A landscape with many valleys, sampled at points; each row gives a point and its height.
From any point a ball rolls to the lowest of the 2 points nearest to it. It stops when none of these is lower. Distance is the straight distance between rows; heights are no part of it.
q_550 (h 161): [110 113 126 135 152 117  99 113 116 105 122 143 147 139 132 111 122 132
 119 141  86 166 141 173 156 143 111 119  89 113 127 119 147 148 134 119]
q_528 (h 483): [153 134 124 131 179 113 100  97 145 108 120 125 170 106 161 145  90 158
 145 158  66 148 125 158 168 127 137 108 104  93 132 104 125 182 110 154]
q_299 (h 289): [110 101 135 118 118 141 111 142 135 134 106 123 137  85  89 149 119 141
 107 114 108 135 135  12 147 141 164 177 154 121  80 145 181 107 173 147]
q_325 (h 598): [129  72 160 117  98 158  97  67 100 140 140 129  68 137 128 162 151  72
 130 121 159 164  86 165 110 158 105 106 103  87 143 134  97 113 124  92]
q_183 (h 57): [140 106 138 142 131 139  99  82  92 105 133 142 140 117 137 121 113 121
 144 138  87 171 118 172 151 157 114 109 112  77 134 123 120 167 161 136]
q_413 (h 475): [ 95 144 127 138 130 120 106 121  77 163  54 116 147 118 111  51 127  83
  79 123 147  95 154 114 102 155  95 133 109  88  74  97 160 100 139 134]
q_18 (h 583): [107 169 107  95 171 109 135 122 133 157 119 160 143 172 123 115 161 142
  69 126 165  80 151 102 156 114 114 119  93 117 142  96 155 122  63 109]
q_22 (h 181): [148  95 145 139 101 146  92  97 116 114 145 125 131  95 130 151 106 169
 167 125  82 183 103 174 123 147 120 118 132  91 122 124 122 187 152 140]
q_171 (h 565): [ 99 154  94 110 147 118 141 143 125 143 107 136 136 148 120 100 142 123
  97 113 160  82 161  92 140 135 125 136  98 110 109 119 159 110 111 124]
q_338 (h 491): [139 106 115 166 183 149  98 121 149 128 154 102 137  75 121 140 112 153
 123 188  54 219 165 155 157 100 165 135 135 127 156 125 167 176 136 157]
q_12 (h 240): [123 136 151  96  70 109 122  90 142 141 155 137  69 142 162 127 126 119
 141  57 167 130  58 180  92 142 106  95 145 111 138 160  95 114  78  81]
q_623 (h 195): [ 93 130 114 116 110  86 133 131 108 131 126 132 104 157 134  83 160 106
 129 105 163  83 104 152 114 155  88 128  97 159 129 123 111  94 144  95]
q_746 (h 455): [111 163 125  95 156 109 123 111 165 130 107 119 158 121 162  86 112 101
 116  99 116 120 132 164 124 132 119  93 130 101  97  79 137 122  94 131]
q_908 (h 465): [129  97 149 100 121 175  94  72 105 156  80 138  84 120 137 108 128  86
  68 103 154 173 125 112 107 165 107  83 110  44  86 132 157 115  81  98]
q_662 (h 410): [120 140 119 113 104 111 159 131 187 139 121 149  85 146  92 180 103 148
 131  93 142 159 135  31 136 116 162 137 145 152 110 160 156 136  89  77]
q_819 (h 441): [141 139 130 136 190 128 129 130 119 119 114 154 165 146 125 138 152 137
 122 170 125 103 154 138 178 120 116 171  95 140 158 127 136 136 120 135]
q_196 (h 162): [101 145  98 130  96 122 186 188 156 128 183 115  94 147  79 135 125 131
 115 147 146 143 174  69  81 101 174 145 197 190 140 138 141 100  92 104]
q_339 (h 187): [131 143 119 132 118 151 145 156 109  96 120  98 181 116 128  83 118 108
 147 158 112  66 172 126 109  91 150 129 161 160 109  98 132 122 212 204]
q_124 (h 376): [121 124 144 126 105 109 117 150 114 138 106 107 140 119 110  78 108  90
 143  95 158  77 109 105  98 147 113 153 148 130  81 127 133 100 166 155]
q_293 (h 52): [114 156  98 114 137 109 172 136 161 146 150 178  58 184  98 143 151 148
 138 138 191 128 135 106 111 122 132 141 110 194 171 165 104 129  52  68]
q_347 (h 505): [157 189 128  97 135 105 161 114 200 132 138 156 114 148 152 190  93 162
 135  72 147 121  94  99 151 110 136 118 113 126 124 139 109 141  49  70]
q_521 (h 411): [122 143 128 109 149 116 145 139 186 109 141 108 158 100 136 134 101 143
 130 139 114 140 131 126 121 110 161 113 136 122 119 106 126 131 101 145]
q_761 (h 512): [141 136 123 152 204 123 105 104 159 124 132 117 167  79 132 147 103 153
 114 165  76 188 152 163 156 105 162 125 114 114 148 103 151 179 110 142]
q_255 (h 481): [106 137 125 103 146 124 136 122 156 145 131 124 111 127 131  87 127 108
 105 110 117 154 130 140 124 137 121  91 137 102 104 112 149 115  88  92]
q_673 (h 320): [158 109 145 140  91 120 147 136  94 143 163 124 126 116 144 118 134 154
 177 154  58 125 113 196 142 139 109 143 151 125 125  93 112 176 187 175]
q_659 (h 479): [137 177 135 109 147 113 134 115 193 120 128 125 146 107 163 171  93 165
 144  85 132 125  86 114 166 131 133 121 124 119 122 122 103 133  83 111]
q_137 (h 193): [106 123 110 142  78 116 158 199 140 116 208 111 108 140  90 133 144 155
 123 142 158 123 143  93 106 107 161 165 203 189 142 161 122 102 118 108]
q_433 (h 343): [136 141 145 146 123 123  90 125 123 118  74 123 169  99 117 182  96 140
 139 101 135  86 104  42 170 154 120 186 108 118  91 143 138 130 204 150]
q_67 (h 365): [132 158 125  91 119 127 143 101 184 140  93 137 115  79 114 153  89 145
 127  80 129 160 114  44 140 151 151 118 136  79  73 126 148 136  93 106]
q_559 (h 422): [149 153 135 150 185 141  98 149  92 119 100 143 175 141 121 146 164 147
 150 189 118  71 136 123 181 110 132 186  95 160 154 132 139 147 153 163]
q_922 (h 568): [140  74 148 142 116 158  94  81 103 138 135 126  72 138 141 188 134  89
 109 131 139 195  99 187 137 134 120  76  89  70 174 120 108 109  91  70]
q_434 (h 550): [ 94 113 102 115 139 129 132 119 106 145  97 149 118 132 124  92 168 101
  91 121 142 124 149  91 135 151 101 138 101  98  94 138 149 108 132 102]
q_629 (h 450): [144 141 134 132 152 104 134 103 137 128 144 108 165 130 173 124  86 137
 155 144  78 140 110 192 143 117 130 102 114 118 144  65 122 174 136 163]
q_118 (h 543): [134 125 120 141 184 143  93  84 122 168 115 181 109 167 157 148 153 135
  80 141 145 164 138 181 158 136  85  84  63  76 180 129 151 142  55  58]
q_878 (h 221): [160 149 125 140 133 113 151 155 101  93 116 117 175 149 139  92 123 121
 162 138 141  51 140 132 132 105 130 124 141 171 130 102 114 118 200 190]
q_57 (h 144): [112 161 106 121 136  68 138 133 102 104 143 132 133 188 143  99 158 111
 143 126 165  49 126 161 129 142  84 124  82 173 131 117 104  94 113 111]
q_410 (h 150): [119 137 113 113 109 109 175 117 159 143 144 154  50 183 113 143 122 108
 126 107 186 142 137 117 101 102 133 110 116 159 156 161  89 113  65  49]
q_524 (h 319): [151 160 137 104 110 116 127 117 114 152 146  85 165 110 165  65 103 122
 136 131  91  80 134 194  67 136 129 105 167 127  94  68 122 171 150 209]
q_857 (h 374): [158 163 131 115 170 111 175 113 102 108 160 127 184 135 186 104 126 145
 146 191  65  77 155 216 143  92 123  87 134 145 146  60 100 153 144 182]
q_264 (h 532): [ 93  84 111 121  57 165 154 137 151 162 142 113  62 126  91 109 148  93
 121 127 148 202 151 119  59 110 148 101 175 135 123 122 141  88 106  94]
q_79 (h 136): [129 172 127 112 135 102 179 129 163 130 157 167  92 188 121 181 137 147
 144 121 179  99 105  82 134 130 133 151 118 192 157 175  82 131  65  86]
q_81 (h 331): [128 142 116 156 110 104 135 156  73 116 138 130 144 168 114  95 149  89
 153 159 136  33 143 141 111 130  88 167  86 184 134 134  79 104 208 135]
q_870 (h 506): [ 95 106 126 104  97 122 142 137 132 132 136 115 102 116 100  81 148  94
 128 104 133 125 132 115  90 142 115 130 146 126  95 126 140  85 127 115]
q_306 (h 639): [128  70 135 146 155 171  84  96  95 124  93 158  96 106  78 171 178 153
  94 188 137 168 149  93 146 152 120 141  98 106 149 169 152 131 123 112]
q_584 (h 402): [161 149 162 140 101 108 116 151 131 113  77  91 178 139 130 109  91 136
 159  97 166  44  99  63 119 117 115 132 159 154 105 139 117 110 212 188]
q_305 (h 535): [ 86  91 124 121 127 123 128 116  83 125  98 141 116 137 121  93 173  75
 106 135 129 128 155 148 111 147  94 137 100 112 125 144 143  97 151  98]
q_31 (h 662): [103  56 141 154 121 147  93 120  77 135 113 145  98 118  83 144 185  96
 130 163 125 125 160  94 133 137 124 175  97 149 139 196 129 102 211 111]
q_48 (h 487): [137  94 111 183 128 150 114 164 134 123 187 104 123 102 127 169 116 178
 145 182  68 200 134 177 128  94 144 169 153 162 173 133 121 183 138 156]
q_232 (h 358): [ 94  90 139 110  82 150 129 156 153 140 142  90 132  75 114  82 128 125
 133 132  93 165 134 137  85 121 153 135 180 110  91 119 156 139 133 156]
q_621 (h 451): [117 103 143 111 104 149 121 106 139 156 127 129  66 131 148 113 141  76
 115 103 144 187 108 179  94 132 122  83 142  91 131 118 127 115  84  82]
q_66 (h 486): [108  96 142 112  84 134 132 112 126 144 138 124  91 131 128  79 143 100
 133  97 147 156 109 154  87 144 117 105 146  99 109 148 123 107 101 111]
q_702 (h 330): [144 174 123 123 103 106 127 154 103 145 112  85 159 141 116  25 112  73
 128 100 165  51 148 143  56 147 124 117 162 151  78 107 112  92 156 178]
q_596 (h 277): [167 166 114 146 163 150 123  84 170 151 122 170  75 132 120 226 113 173
 135 109 138 184 124  91 141 135 132 120 109 125 171 165 140 134  54  78]
q_895 (h 323): [120  78 125 160 148 172 117 156  92 129 150 144 145 111 110 117 133 124
 118 194  46 188 183 165 148 106 134 159 140 120 146 140 140 158 157 151]
q_78 (h 332): [143 171 135 126 170 123 174 104  83 121 125 131 185 155 194 101 119 109
 119 179  60  91 163 218 133 110 100  51 125 133 129  30 119 129 129 174]
q_185 (h 464): [115  92 122 153 154 150 131 140 129 129 168 115 112 102 108 142 149 142
 118 157 117 208 162 136 129  95 147 139 156 143 164 154 142 118 116 124]
q_779 (h 456): [118 183 113  66 120 109 167 122 195 158 121 120 120 128 146 101  86 115
 124  71 147 108  95 102  91 142 150  84 149 110  70 103 130 116  48 111]
q_349 (h 247): [137 143 130 111 117  90 118 104  95 153 133 101 152 151 154  63  95 100
 128  90 113  88 116 192  85 152 119 112 150 110  78 102 110 164 128 199]
q_384 (h 318): [131 111 128 143 115 151  95 134 124 118  87 127 153  72  98 183 109 145
 126 103 123 125 118  25 166 167 157 164 121 104  75 164 154 122 174 134]
q_186 (h 497): [133 138 113 128 172 146 143 105 144 161 114 166  90 160 147 131 147 130
  88 130 148 159 149 154 142 120  99  92  88 122 172 146 126 128  55  56]
q_548 (h 437): [134 145 138 142 143 105 108 139  92 145  50 108 173 146 126  72  84 104
 129 110 155  59 114 111 102 122  97 126 119 118  90  86 133 110 169 182]
q_937 (h 271): [112 173  85 135 133 151 140 171  75  85 140 137 166 169 134  68 166  79
 116 144 165  42 190 129  95 125 141 130 131 182 116 104  94  75 174 119]
q_863 (h 148): [147 122 148 117 111 100 117 108  74 154 123 113 144 143 145  70 133  98
 147 108  99 122 118 178  96 158 101 121 130 101 103 108 121 157 155 161]
q_286 (h 316): [122  81 151 120  74 151 124 141 120 158 148  95 127  87 121  73 115 113
 143 107 115 146 129 165  62 143 140 137 174 102 100 139 130 173 135 154]
q_250 (h 508): [137  91 136 154  74 131 118 150 148  87 172 103 124 101 115 202 125 200
 145 111 114 191  92 100 157 125 149 165 170 152 144 158 126 155 167 133]
q_978 (h 227): [120 131 116 135 180 121 109 129 133 122 113 130 172 128 155 109 128 120
  79 171  77 171 166 182 154 124 128 100 100 116 133  95 160 146 100 116]
q_75 (h 295): [148 194 113 121 123 103 128 131 101 103  97 107 164 148 158  46 112  91
 136  97 162  33 136 148  68 133 132 103 143 164 100  82 126  97 145 184]
q_874 (h 244): [110  97 136 128  66 129 124 191 131 104 167  86 129 121 104 152 151 145
 137 147 114 110 119  69 146 112 170 192 166 189 117 177 133 121 196 145]
q_877 (h 280): [111  99 119 152 175 138 120 132 106 142 131 126 150 135 123  99 137 111
 106 181  62 199 189 175 135 120 135 122 126 122 141 114 146 143 123 130]
q_901 (h 232): [110 130 124 103 127 119 142 173 164 131 140 128 141 111 108 119 128 120
 112 139 123 137 154  68 128 117 161 150 166 141 117 132 144 106 126 131]
q_781 (h 546): [ 97  56 133 126  60 176 136 160 145 147 136 104  77  92  92 120 153 103
 109 153 134 206 167  98  80 116 161 120 194  99 118 119 156 101 125 112]
q_899 (h 152): [116 150 102 122 110 140 154 175 124  68 150 102 177 117 123  86 136 107
 141 134 145  58 165  96  98 103 159 137 166 185 114 132 135  97 184 178]
q_383 (h 265): [142  97 144 145 116 145 122 108 109 127 143 118 141  90 151 144 113 165
 180 150  46 163  97 185 145 122 126 130 155 115 144 111 115 208 172 171]
q_551 (h 416): [145 141 135 118 133 123 119 142 130 104  74 104 190 114 143 130 102 150
 151 108 166  49 125  55 153  96 142 141 140 156 109 136 140 116 187 186]
q_576 (h 342): [157 184 106  97 187 107 156 134 188 100 107 108 181 128 182 134 111 176
 116 111 163  75 141 109 145  85 148  87 142 136 140  98 128 132  68 151]
q_507 (h 293): [103  85 133 139 116 155 120 175 126 130 135 114 163  79  80 115 144 106
 118 178  80 148 186  89 144 113 161 172 150 129 106 138 170 118 184 148]
q_951 (h 246): [159 198 138  92 145  88 160 122 186 105 133 136 148 153 170 190 113 172
 142  87 193  73  95  84 168 124 135 120 121 162 146 133  93 123  70 135]
q_424 (h 640): [125  95 136 120 112 157 100 101 106 120 123 142  96 105 118 139 151 111
 118 118 128 175 120 117 130 154 105 114 112  85 120 140 135 131 130 109]
q_315 (h 303): [135 158  93 143 122 121 138 169  66  84 150 137 144 186 149  98 164  85
 142 149 157  32 166 153 104 117 124 152 113 199 137 111  80  95 172 141]
q_307 (h 458): [121 160 117 126 141 111 123 140 105 137  62 110 161 130 132  73 124  89
 104 110 152  81 141 114 133 140  99 128 102  99  86  96 163  95 130 166]
q_972 (h 288): [122 131 120 141 118 109 153 139 154 130 181 149  64 159 154 165 127 132
 120 105 159 151  79 166 118 102 111 105 117 136 190 164 103 101  74  68]
q_485 (h 500): [104 130 128 117 123 116 151 139 136 114 141 117 132 142 141  76 150 101
 124 124 117 134 134 170 107 130 113  96 116 124 130 113 126 102 109 102]
q_840 (h 438): [121 117 123 142 148 130 123 140 162 125 166 108 151  84 122 132 121 160
 118 155  90 185 135 126 130 109 170 137 144 145 144 128 136 141 119 140]
q_139 (h 622): [137  90 163 116 111 162  92  72  93 126 108 132  98 119 135 143 129  86
 127  99 145 160  96 157 114 183 110 100 116  60 128 138 136 140 117 120]
q_140 (h 625): [122  81 123 129 150 140 105 118 100 119 112 154 111 118 116 146 162 124
  92 154 117 164 150 115 163 133 126 132  99 102 126 149 137 123 126 111]
q_208 (h 401): [120 166 135  93 141 117 122 101 171 140 104 114 154  85 144 127 102 135
 128  65 131 141  96  81 132 144 139 111 148  90  76 100 149 136  95 137]
q_612 (h 478): [135 161 109 148 195 173 110 122 127 134  93 166 130 130  78 178 169 179
 134 186 113 146 129  57 182 149 132 184 108 138 177 123 175 138  97 132]
q_906 (h 220): [101 120 130 121  76 141 152 204 145  99 183  90 136 122  84 129 148 130
 111 155 135 105 144  60 112 117 176 172 191 183 125 155 142 102 160 135]
q_980 (h 507): [147  94 129 120 141 189  97  81 124 146  89 138  81 107 126 140 131  85
  66 129 138 207 133 132 119 157 123  65 107  61 127 109 150 118  83  82]
q_417 (h 484): [121 186 109  96 110 118 177 116 211 159 116 125  95 143 135 138  79 126
 143  56 136 144 102  95 100 112 160  99 127 119  99 122 136 125  55  80]
q_494 (h 378): [138 118 113 132  74 124 156 166 105 108 174 102 139 136 143  95 130 143
 177 154 108  91 118 197 112 116 114 144 144 169 129  99 103 156 164 168]
q_772 (h 83): [138 152 119 130 141  76 144 142  93 104 120 137 158 178 153 101 124 116
 158 129 153  44 136 167 134 119  85 126  84 156 137  96 104 119 160 153]
q_119 (h 461): [136 154 103 125 164 123 160 118 173 161 134 152  99 162 124 131 136 158
 104 131 144 151 136 122 150 126 136 123 119 128 151 151 129 134  62  75]
q_511 (h 158): [156 151 128 133 148 104 144 120  82 127  76 126 186 160 169 113 112 133
 126 128 140  49 138 145 141 112  92 115  80 133 121  88 130 120 169 178]
q_474 (h 489): [114  79 121 143 122 137 139 132 134 126 176 135  90 136 119 146 155 133
 131 150 128 180 127 163 130 104 132 138 126 152 180 167 123 125 126 113]
q_736 (h 270): [153 125 122 134 148 154 123  88 166 129 122 144  90  77 112 184 107 155
 108 104 119 208 127  94 149 130 149 105 119  86 125 153 130 134 102  90]
q_231 (h 523): [121 121 146 144  75 121 135 153 188 111 176  77 125  79 134 175 106 191
 150 123 118 181  95 109 142 120 174 147 176 151 134 144 121 156 144 141]
q_401 (h 510): [121 172 125 105 107 109 158 100 195 146 124 164  73 148 122 181  78 155
 138  67 150 149 101  95 116 100 147 109 121 123 128 147 119 115  66  65]
q_622 (h 538): [131  86 142 136 146 170  95  90 116 134 125 129  84 122 136 142 122  68
  82 141 108 210 121 172 136 137 124  66  92  51 160 115 142 116  81  62]
q_492 (h 245): [ 91  88 125 124  98  95 142 120  92 116 140 147  77 166 141 118 179  96
 138 119 173 109 109 144 116 159  87 125  97 163 155 170  94 106 136  81]
q_940 (h 518): [ 87 111 134 126 135 126 106 127  65 150  94 134 128 148 145  59 154  69
  93 148 108 128 166 162 106 156  80  92 102  97 108 119 160 100 126 107]
q_362 (h 375): [141 103 132 179 132 115 115 138  59 132 128 144 135 151 108 135 127 122
 161 177  91  82 143 131 153 127 103 190  89 153 140 163 110 149 233 153]
q_350 (h 388): [ 89  78 143  98  93 153 124 126 133 148 119 108 101  82  98  81 140 109
 122 111 114 176 128 109  85 161 153 135 167  90  80 125 161 122 133 129]
q_764 (h 219): [108 133  97 128 106 103 188 147 150 126 195 140  65 158 122 125 141 130
 127 117 179 153 112 148 101  99 123 118 139 165 163 157 108  94  85  50]
q_632 (h 364): [134 132 161 170 110 112  82 145 110 132  61 104 172 119  89 147  95 126
 142  85 153  62  84  40 140 147 118 173 131 129  90 145 119 110 230 145]
q_123 (h 396): [126 123 149 115 117  88 123 133 119 119 111 115 140 131 132 112 128 115
 155  85 142  76 100 113 136 157 106 149 104 124 106 121 112 115 139 145]
q_852 (h 382): [143 139 143 150 107  96 105 148 100 131  79 101 155 142 102 119 111 110
 146 111 162  53 108  73 125 123 104 161 117 152 105 140 108 102 210 147]
q_718 (h 383): [136 173 115  91 171 110 152 137 205 119 121  97 152 102 153 127  90 139
 106 117 148 122 138  98 132  88 160 101 151 137 124  93 137 137  76 158]
q_398 (h 371): [135 140 140 129 137  94 103 106 117 123 100 136 158 114 142 160 112 142
 144  90 145  91 107  94 156 158 110 148  90 105 101 124 123 126 141 140]
q_771 (h 399): [117 123 118 112 118 153 142  99 151 169 121 141  63 164 155 120 138  68
  79 108 158 176 104 183 108 120 111  62 103  89 146 126 124  97  58  59]
q_205 (h 352): [141 118 139 180 135  92 126 163  55 146 119 149 142 171 103 129 147 105
 153 167 127  38 140 124 144 107  94 180  84 180 136 153  88 127 236 135]
q_275 (h 397): [135  98 142 150  91 112 129 101 112 118 170 128 110 147 158 151 124 156
 184 105 116 147  75 224 131 136 107 108 129 121 168 145  83 157 129  92]
q_88 (h 163): [156 122 121 144 167 167 105  65 148 139 116 170  75 111 101 204 119 161
 102 117 138 192 140 101 145 141 135 108 107  90 169 169 149 140  79  89]
q_323 (h 584): [110 118 113 127 168 170  96  82 113 147 104 188 100 159 121 151 162 127
  52 148 146 169 157 127 151 137 101 104  65  71 166 132 152 137  85  74]
q_19 (h 398): [149 138 126 152 191 124 102 111 137 115 132 158 141 118 134 179 140 164
 125 140 113 169 126 145 175 132 111 127  97 112 179 147 119 154  89 103]
q_591 (h 496): [121 176 121 145 202 171  89 125 123 141  90 168 173 126 106 172 159 185
 128 177 147 101 129  73 193 148 131 169  98 124 167 122 179 140 106 166]
q_582 (h 317): [ 95  98 129 121 130 153 114 156 123 121 137 118 159  98  95 104 132 114
 117 174  64 179 188 145 126 119 156 144 142 126 116 124 154 136 173 156]
q_848 (h 403): [161 110 141 173 176 140 106 149  69 122 112 168 153 140  99 135 159 125
 161 208  86  97 153 128 171 121 117 203 107 162 146 138 129 158 195 169]
q_43 (h 511): [110 102 126 128 105 107 130 142 152 124 170 121 122 146 130 111 132 135
 139 130 117 172 124 156 116 119 124 119 126 128 142 141 115 128 125 107]
q_929 (h 420): [ 97  74 139 100 111 160 115  94 116 153  81 124  92  99 106  88 130  92
  87 107 121 166 137 107 100 153 125 105 143  64  88 132 163 110 109 113]
q_752 (h 488): [149 107 148 162 118 142 102 130 140 105 171 127 105  97  97 214 138 196
 130 140 105 191 106  84 167 125 162 152 149 163 161 191 135 147 129 124]
q_235 (h 196): [119 140 108 115 104 120 181 161 179 137 162 107 102 118  94 117 111 119
 112 121 147 145 134  82  99 108 168 139 177 168 109 136 131 107 112 102]
q_427 (h 296): [150 186 121  95 162 112 146 148 177  86 135 116 164 142 173 135 122 175
 136 100 171  60 124 105 165 114 140 118 123 175 142 123 111 121  89 167]
q_282 (h 651): [119  51 128 145 129 165  95 107  81 116 123 157  78 123  86 184 175 113
 119 181 138 160 137 105 143 138 135 162  97 143 149 184 129 127 160 108]
q_367 (h 427): [131 170 131  80 132 110 146 130 161 134 109 100 145 107 155 101 108 111
 130  94 142 113 115  99 127 134 132  94 140 114  83  96 123 131  77 133]
q_625 (h 290): [157 165 137 135 195  99 104 102 130 103 105 161 177 153 164 182 126 169
 124 135 133 103 129 134 192 132 114 149  58  99 131 113 121 156 113 138]
q_4 (h 255): [155 170 115 122 128 124 152 140 109 107 110  98 181 143 168  70 106 121
 161 126 128  38 131 167  95 103 122  97 155 168 122  78 123 105 182 194]
q_966 (h 400): [147 147 154 153 102 107 107 160  83 150  82 103 162 152  87  82 106  93
 153 136 144  33 119 104  97 129 102 133 143 141  94 109 102 103 222 168]
q_977 (h 235): [118  95 159 131  53 146 111 141 127 145 161 111  98 106 148 112 125 134
 151  80 143 139  91 194  62 129 124 129 173 104  93 149 118 165 120 141]
q_254 (h 380): [149 144 116 127 146 115 155 107 153 147 171 134  73 149 175 183 104 153
 128  93 128 175  65 201 134 100 117  83  96 117 192 154 100 115  75  73]
q_448 (h 462): [167 111 125 165 152 147 116 109 146 115 148 156  80 103  89 214 141 181
 133 140 129 189 111  86 159 128 132 143 131 145 174 191 129 152  93 109]
q_221 (h 436): [152 165 143  92 146 108 134 141 173  98 100 115 175 102 150 156 104 169
 122  93 163  56 110  54 166 120 144 143 142 135 124 136 135 121 145 177]
q_607 (h 349): [166 159 121 154 178 132 111 101 173 130 139 157 115  99 125 209 103 184
 123 111 104 180 114 116 181 126 133 133 102 113 164 155 136 146  66 100]
q_926 (h 356): [122 149 125 126  98 124 119 170 105 137 120 103 145 119  97  36 131  71
 133 110 159  59 148 107  74 142 125 151 160 151  83 119 129  66 176 151]
q_374 (h 433): [126 158 106 111 140 120 160 135 172 152 117 157 102 152  94 154 125 152
 117 111 146 128 142  74 125 118 149 147 126 148 127 146 122 142  71  93]
q_538 (h 457): [148 169 145 108 126  96 133 129 181  91 137 115 157 114 154 173 109 159
 156  84 146 100  90  79 158 138 145 137 131 142 114 122 109 129 121 163]
q_666 (h 431): [157 126 138 160 193 148  92 113 142 118 116 157 116 106  97 191 147 178
 128 167 120 185 124 116 173 152 125 154 102 129 179 175 153 148  96 117]
q_241 (h 468): [153  91 122 174  78 136 144 173 113 125 181 108 126 122 147 169 112 185
 171 165  77 171 100 192 134  97 128 155 154 158 168 125  95 196 162 153]
q_942 (h 519): [ 94 114 102 116  55 135 173 153 137 137 158 123  75 122  99  94 152 103
 133 119 153 145 131 117  64 130 138 107 180 144 107 126 139  89 111  88]
q_765 (h 355): [154 121 126 141  97 112 153 133  77 134 167 124 141 155 136 100 141 126
 170 154  83  80 114 186 132 145  91 133 127 149 127  98  88 139 195 169]
q_426 (h 354): [124  86 152 144  89 135 135 118 125 119 160 125  77 140 137 165 145 137
 166 112 144 177  75 201 116 124 114 105 118 123 169 152  80 119 119  94]
q_62 (h 189): [125 187  94 139 143 158 151 183 108  57 145 131 193 128 148  82 155 123
 135 149 161  31 188  99  91 104 186 128 170 193 136 128 123  97 173 166]
q_163 (h 608): [106  76 122 141 159 163  84  97  92 132  84 160 101 141 125 124 161 103
  54 154 123 166 171 122 144 147 117 115  86  75 140 136 166 126 109  91]
q_516 (h 439): [154  87 135 163  95 131 121 134 131 106 186 125 107 132 160 176 126 167
 178 135  95 175  88 207 154 108 117 136 139 133 172 138  84 178 146 127]
q_681 (h 460): [123 130 127 150 194 158  99 134  99 120  97 156 136 129  92 159 178 158
 121 190 118 138 146 114 175 145 116 175  92 157 165 145 146 135 113 120]
q_189 (h 194): [141 190 139 110 123  81 157 132 173  97 171 141 118 160 141 190 134 174
 146 100 178  82  88  81 147 132 136 151 124 188 159 150  96 125  82 115]
q_72 (h 498): [ 94 128 133 119 123 123 123 120  81 164  77 115 146 147 127  34 127  56
  89 110 109 126 155 152  82 168  94 107 128  92  90 117 169 119 131 140]
q_29 (h 329): [122 141 135  96  98 122 154  79 157 150 125 152  64 153 148 132 114  98
 111  82 155 154  66 185 101 149 103  62 114  94 147 148 110 106  63  69]
q_640 (h 230): [131 128 141 125 119 118 145 109  74 151 130 129 137 148 144  68 117  94
 146 149  69 124 143 204 122 139 107 104 131 102 118  76 116 163 147 163]
q_833 (h 463): [115  87 125 177 121 152 108 139 165 128 160 104 124  69 121 151 111 183
 123 176  80 210 157 159 124  98 159 144 167 137 144 127 146 164 147 152]
q_378 (h 335): [145 146 138 129 176 131  92 110 119 113  86 153 175 122 135 171 121 157
 125 122 136 100 119  97 190 141 120 170  89 103 119 127 144 156 130 156]
q_322 (h 415): [141 148 166 154 131 110 105 135  67 162  49 110 185 139  98  66  75 114
 126 139 150  35 120 122  97 112 112 127 176 110  76 106 102 122 197 183]
q_27 (h 326): [127 110 129 108 119 130 120 108 161 129 119 132 111  95 128 153 102 146
 127 101 123 180 117  90 147 136 150 122 143  88 108 132 144 135 109 112]
q_974 (h 300): [109  72 130 118  82 120 134 120 111 123 165 148  75 160 135 159 169 112
 144 116 166 147  87 167 123 123 101 124 110 157 171 147  96 119 137  95]
q_497 (h 286): [124 149 124 117 153 120 144 126  85 129 124 122 182 151 166  66 126  78
 114 177  61  93 164 208 120 120 112  89 126 101 113  59 131 134 145 164]
q_261 (h 233): [115 173  80 129 135 169 146 171  97  76 173 124 174 144 141  75 153  86
 121 140 154  61 189 124  76 111 171 116 170 187 133 116  80  85 156 148]
q_60 (h 269): [108 102 142 136 115 151 117 191 117 101 146 114 162 103  98 144 140 132
 140 165  96 122 146  79 152 104 154 197 151 168 118 148 155 126 199 161]
q_787 (h 566): [117  57 136 137  67 188 102 127 143 166 137 115  88  73 106 141 137 123
 110 134 134 223 121 127  91 115 151 130 169  96 127 114 147 118 125 120]
q_192 (h 390): [122 135 121  88  86 114 152 122 183 141 114 130 106 114 100 166  92 141
 137  69 136 131 124  22 137 146 155 140 147 126  80 140 149 129 104 102]
q_117 (h 261): [100 118 138 106 103 109 143 156 148 132 128 113 133  93  92 124 112 124
 123 115 139 109 125  32 141 140 148 161 157 126  78 147 158 103 143 134]
q_715 (h 413): [162 138 141 108 151 110 160 107 134 138 173 118 164 120 179 126 102 159
 160 159  56 102 118 230 145 102 129  94 146 137 141  59 103 169 138 172]
q_915 (h 64): [133 101 156 113  77 147 109 112 146 141 160 120  87 133 148 135 129 132
 159  63 164 155  64 188  75 141 126 113 150  87 136 150 106 138 103 119]
q_879 (h 226): [164 154 131 131 181 104 124 105 108 115  81 129 179 157 178 141 110 146
 144 119 134  69 122 140 178 122 103 137  68 101 127  90 109 138 140 167]

Where does a ball stop that starts at each point below?
q_221: q_196
q_139: q_915
q_781: q_915
q_171: q_196
q_591: q_899

Call two points neighbours if one is among the 2 nearest of the other. Go from one point of each pair to the other, from neighbour to neighbour, staying as low as possible. Name the highest point that can't be avoided.
q_183 / q_196: q_895
q_67 / q_293: q_43
q_772 / q_899: q_123
q_67 / q_196: q_401
q_899 / q_863: q_761
